Points on a hilly landscape, in no order, each with its height.
From any point a climber steps to the highest of the 2 points nearest to it. It stops when none of these is higher. Distance is the straight distance between rows; heights are no part of it.
Z328: [-61  -9  -6  81  -2 -23  80  30  -1  -4 -22 -16   5  27 -46 -25   8  29
 -26  -9]  height 25.5
Z684: [-10  23   3  16 -28 -20  36  23 -19   0 -16  24   0  25 -15 -34   1  23
  -2  -3]  height 11.3
Z789: [ 55 -34  -3   7  26  18  -3  32  31  -8 -23  -3  19  49   9   9 -35 -79
  39 -52]  height 49.6
Z301: [ -1  63 -19 -12  12  33 -14  16  43   2   1  23 -33 -12 -14  16  22  15
 -73  49]  height 52.5
Z402: [ 10 -24   4  34   7 -35  34 -13  14  16  13  -9 -34  19 -30  22  30   2
 -14 -43]  height 25.2
Z743: [ 43  -6 -15   4  34   2  33  -6  15  11 -35   7   8  65 -32  42  -5 -22
  19 -22]  height 15.3
Z503: [ 57 -53 -10 -18  13  20 -41  26  21 -17 -15 -22  28  47  33  39 -40 -86
  63 -41]  height 61.9
Z741: [-43  25   4 -16 -38  31  -9 -17 -14  15 -13  12   3 -29   2 -53   1  33
 -29  44]  height 25.4
Z856: [ 33  14  -2  12  37 -11  -7  27  48  -8 -17  23 -18  58 -14  31  -6 -13
 -50  -4]  height 36.4
Z764: [-60   7  20 -29 -49  19 -17 -25 -23  11   4   1   8 -17   5 -40 -14  29
   3  34]  height 33.1
Z688: [-11  15  21 -49 -19   6 -29 -23 -55   6  13  -5  53 -50  17 -15  -1  30
  26  35]  height 7.4
Z38: [ -6  -4  12 -21 -29  -9 -16  -1 -38 -21   2   5  54  22   4 -23 -31   2
  40  14]  height 11.1
Z65: [-12 -21  -7 -17 -26 -36  36  -5  11  -7 -28  18  10  35 -30  -2 -28 -20
  50  -1]  height 18.1
Z471: [ 17  28  14 -26 -21 -22 -12  -3 -12  -9 -18  20  -5 -21  32 -32   0  -3
 -23  48]  height 32.1
Z809: [ 20  40 -18 -46  16  32 -27 -26  31   3 -43  18  31 -85  29 -26  -8 -49
 -51  51]  height 8.8
Z595: [-18 -27  15  14  -2 -10 -22 -34 -15 -24  22 -11  30  12  -7   4 -26 -12
  41 -35]  height 37.6
Z263: [-25  -4   5  35  22 -23  30   4   6   3  18   7 -67 -23  -9  12   5  49
 -25 -10]  height 18.0
Z985: [  31  -11   14  -76   -2   25 -102   21   -2    0   22   -6   22  -40
   70   12   -9  -41   21    8]  height 22.5
Z811: [-65   2  18  57  -4 -11  75  22 -25   3   1 -14  -5   8  -9 -33 -21  46
 -36  13]  height 31.3
Z951: [ 12  -7   7   6  14 -12  18 -22  11  18  21  -1 -52   4 -11  24  24  29
 -11 -33]  height 21.9
Z915: [ -4  38   5   8 -21  -4  35  -3 -33  17   4 -11  -4 -31  -2 -43  30  24
 -32  16]  height 17.3
Z554: [  8 -26 -20  14  -3 -16   4 -22  14 -24 -18  -9  22  49  -8   5  -5 -56
  51 -38]  height 27.8
Z599: [ 52  14 -27  29  50   8   1  28  27   1  24  -6 -59  11 -28  91  19  40
 -24  -3]  height 47.2
Z239: [ 41 -53   1 -31  -3   6 -44  -5 -31 -11  40 -28  35  13   6  35 -23 -16
  72 -21]  height 42.2
Z837: [   9   21   -6  -45    0   24  -51  -31    1    5  -20   19   52 -104
   30  -27  -11  -32   -5   61]  height 4.2
Z797: [-69  14  16   2  -8  -4  45 -22 -48  34 -17 -13   8 -48  24 -43  21  51
 -30  31]  height 28.8
Z40: [ 42  19 -10   5  -7   2  15  34  15   1  11  13 -37  12  -3  -6   4 -10
  -5 -33]  height 29.9
Z548: [-93  -9  25   5 -49  16  -7 -16 -36  -5   6 -14  33 -12  17 -50  -8  27
   1  21]  height 44.5
Z209: [ -6 -28  38   1  -6 -24 -32 -31 -30  -4  36 -16  34 -17   9 -10  -3 -11
  39 -21]  height 43.8
Z625: [-12  57 -21  15  14  35  -7  14  29   3   9  20 -27  13 -25  10  35  31
 -59  16]  height 44.7
Z206: [-56  -7  17  29 -21  -5   3 -21   6 -29  19  -1 -17  -7   0 -33 -15  18
 -13  -8]  height 23.3
Z611: [ 37  -2 -30  19  24   5  43  16  22   9  15  -2 -48  35 -48  66  -6  24
   0 -14]  height 40.3
Z708: [ 10  29  -1 -53 -15  18 -85   6  -8 -17  -9  10  77 -77  44 -24   2 -21
   4  57]  height 0.9
Z874: [ 34 -26  27 -10  -2  -7 -43 -29 -18   7  37  -5  -1 -18  22   3  -5 -30
  24 -30]  height 52.4
Z614: [ 47  25   9 -11  41   3 -26   5  30  10 -13  28 -27  16  22   9 -12 -21
 -49  -2]  height 31.4
Z914: [-43 -30  22  15  -9 -34  52 -23 -48  -2  -8  -7  41  13 -11 -24 -23  20
  41  -4]  height 4.5
Z495: [ 59 -33 -42  37  41  23  42  15  41  13 -16  -4 -45  51 -46  79  -4 -14
  25 -24]  height 41.8
Z321: [ 32 -15   5 -68 -10   0 -95  10 -17   1  51 -20  62 -27  35  34   0 -14
  32  11]  height 30.0
Z33: [ 61  -1   2  15  32   0   2  26  26 -11  -7   3  13  56  -6   1 -16 -63
   8 -38]  height 43.5
Z882: [-42 -34  21  32   9 -20  24 -29 -12 -14   8  -1 -42 -15   5 -10  -8  27
  -4 -29]  height 18.7
Z715: [-35  26 -10  -3 -16 -20  41 -11   2  10  -8  -6 -26  38 -37   5  22  38
 -39  -5]  height 35.2
Z943: [ 37  18   3 -32   2 -13 -27  -5 -13  -9 -24  29 -13 -15  39 -15   9  -4
  -1   5]  height 26.9
Z861: [ 32 -48   5 -29 -21  -9 -68  14 -30  -8  64 -37  67  -2  13  31  -5 -14
  56  -1]  height 36.3
Z45: [ 56 -57 -10 -11   8  15 -47   8 -13 -20   5 -13  30  27  29  39 -37 -39
  70 -35]  height 50.2
Z904: [ 13  61  -5 -31 -12  21 -20 -12  26   2 -13  25 -20   5   6 -19  15  -4
 -65  44]  height 42.1
Z470: [ 78   5  12 -21  12  26 -59  -1  -3   1  14 -18  -8 -26  62  -6  13 -48
  -6 -26]  height 36.0
Z439: [ 31  31 -19  41   4  -8  20  37   9  -8   9   4 -31   9 -18 -22  27  19
 -27 -13]  height 25.9
Z726: [-38   3 -14  -1  -7   5  36 -38   1   3  -7  -8  -9  46 -30   4  16  17
  10 -17]  height 28.4
Z952: [-36  46   1  -6   6  21  14 -28  17  16  16   3 -34 -22 -22  -9  40  39
 -54  17]  height 35.9
Z883: [ -4   1 -35  47  23 -28  21  42  48  -1 -15   2 -14  55 -69  61  17  20
 -14   2]  height 37.2
Z344: [-35  -3  12  13 -18   9 -11 -13   7 -32  24  23 -24   8   6 -23 -26   5
  24 -10]  height 27.7
Z791: [ 64 -22   7 -23   3  21 -52  10  -5   4  15 -11 -12  -5  50   8 -10 -50
  30 -31]  height 42.5
Z698: [-42 -41 -24  70  17 -29  79   9  44  -4   9 -22 -37  10 -50  27  15   0
  14 -47]  height 34.9
Z506: [ 30  47 -14  20   1  -3  34  13   1   9   9   1 -29 -25  -5 -10  30  28
 -48  16]  height 22.3
Z604: [ -3 -30 -46  65  21 -14  79  27  58   5   0 -17 -32   4 -62  57  19  -4
  26 -25]  height 41.1
Z218: [ 25 -36 -48  52  27   2  58  12  60   3 -27 -11 -33  31 -56  63  14 -25
  33 -32]  height 47.1
Z654: [-40  17  28 -34 -28   7  -6 -23 -54  23  -4  -2  46 -81  26 -50   9  28
  -5  49]  height 12.7
Z242: [-10  31  -7  41  -4 -21  13  48  25   3  -5   7 -13  36 -47  16  19  25
 -68  36]  height 46.8
Z653: [-56 -12   2 -17 -34   8 -61  23 -47 -17  36 -10  82 -35  17 -13  -6  41
  46  38]  height 5.3
Z520: [-16  -9 -23  -7  -7 -30  57 -10  17   0 -28   9 -10  51 -44  16  -8   2
  23 -10]  height 22.6
Z180: [ 47  18  22 -63  31  24 -47  13  26   6 -11   7   7 -34  57 -13 -16 -48
 -24  19]  height 20.8
Z367: [ -7   1   2   4 -23   7 -32 -12 -23 -38  15  -1  -1 -20  40 -25 -24 -10
  39  -8]  height 34.2
Z691: [  0 -52  -8  10   5 -11 -11 -36  -1 -17  -3 -22  38  32 -13  25 -10 -41
  70 -25]  height 31.9
Z522: [ 59  31  18 -39  48  11 -15  28  34  10 -27  17 -30 -13  41   2 -10 -33
 -54   9]  height 27.2
Z587: [-26   5   1 -35 -15  22 -44  -6 -51 -14  23  -1  62 -14  18 -18 -12  32
  42  22]  height 7.9
Z572: [ 18  -3  10 -48   3  23 -86  -2  -8 -22  21  14  24 -59  46 -17 -21 -10
  34  12]  height 22.7
Z644: [ 48  27 -24  22  47  18  -6  12  19   6   8   4 -57 -17  -2  56  28  37
 -45  11]  height 54.5
Z568: [  7  15 -17  32  19 -28  -5  55  45   0  -4   8 -12  48 -53  55  13   6
 -57  11]  height 41.6
Z624: [-33 -30 -12  53   1 -41  54   3  36   9   0  -3 -19  24 -49  10  19   3
 -10 -36]  height 29.8
Z984: [-105  -18   44   15  -44   27   18   -1  -54   24   -3  -22   26  -20
   26  -62  -16   32  -26   23]  height 62.7
Z998: [ 60   8  -3 -13  -6  15 -13  17   7   1  16   6 -38   9  24  -2  -6 -40
  11 -41]  height 35.0
Z16: [  8   8  -3 -20 -20 -19  10   1 -13 -11 -10  12  10  28 -12 -15 -11 -17
  24  -1]  height 14.3
Z466: [ 17 -27 -45  24 -15  -3  39 -12  48 -14 -28 -12   5  49 -17  16  -5 -65
  59 -18]  height 23.0
Z329: [ 62 -23 -12   6  57   7   8  13  29  14 -45   1 -20  73   0  62   1 -35
 -14 -33]  height 12.8
Z908: [-28  12  25  -1 -22  -2  16 -12 -67  12   1  -6  20 -55  24 -52  13  24
  -2  27]  height 18.6
Z803: [-73  19   0  14 -30  11  33 -10   2   9   7  -6 -34  14 -23  -7  39  52
 -50  14]  height 28.9
Z256: [-49  17 -12  27 -12 -16  26  21  26  -7 -15  10 -16  47 -46  13   9  26
 -34  11]  height 41.2
Z399: [ 13 -24 -19   5  16  -3  59 -30  13   2 -16  -3  -9  46 -44  34 -13  -9
  51 -22]  height 18.5
Z991: [-71 -38  42  -6 -10 -21   9 -11 -63  16   9 -12  54 -12   3 -26 -16  38
  29  -3]  height 8.2
Z289: [ 10   5  13   4  10  -1   5 -38 -16  18  16  -6 -49 -33   3  -5  27  23
  -3 -23]  height 18.2
Z905: [ 42  31  -2 -71  43  33 -37  -7  44  17 -39   2  15 -73  58 -19  -3 -61
 -53  28]  height 14.5
Z58: [-76  -2  35  21 -15  -3  57   0 -52  27  -5 -11   4 -17   3 -52   5  44
 -40  13]  height 40.8
Z771: [ 14  37  -3 -22 -32   2 -19  -6 -23   0 -32  17   4 -66  43 -51   3  -5
 -25  60]  height 25.6
Z813: [-57 -18  36   1  -6 -17  13 -22 -39  33  -6  16   3 -10   2 -26  12  42
  14 -22]  height 12.9
Z175: [ -5   5  10 -19 -23   7 -52 -11 -24 -36  23  18   8 -47  44 -34 -21   3
  22  25]  height 28.5

Where does a climber stop that starts at each point below?
Z985 => Z503
Z837 => Z242
Z289 => Z218
Z263 => Z218
Z915 => Z791
Z466 => Z874
Z688 => Z58
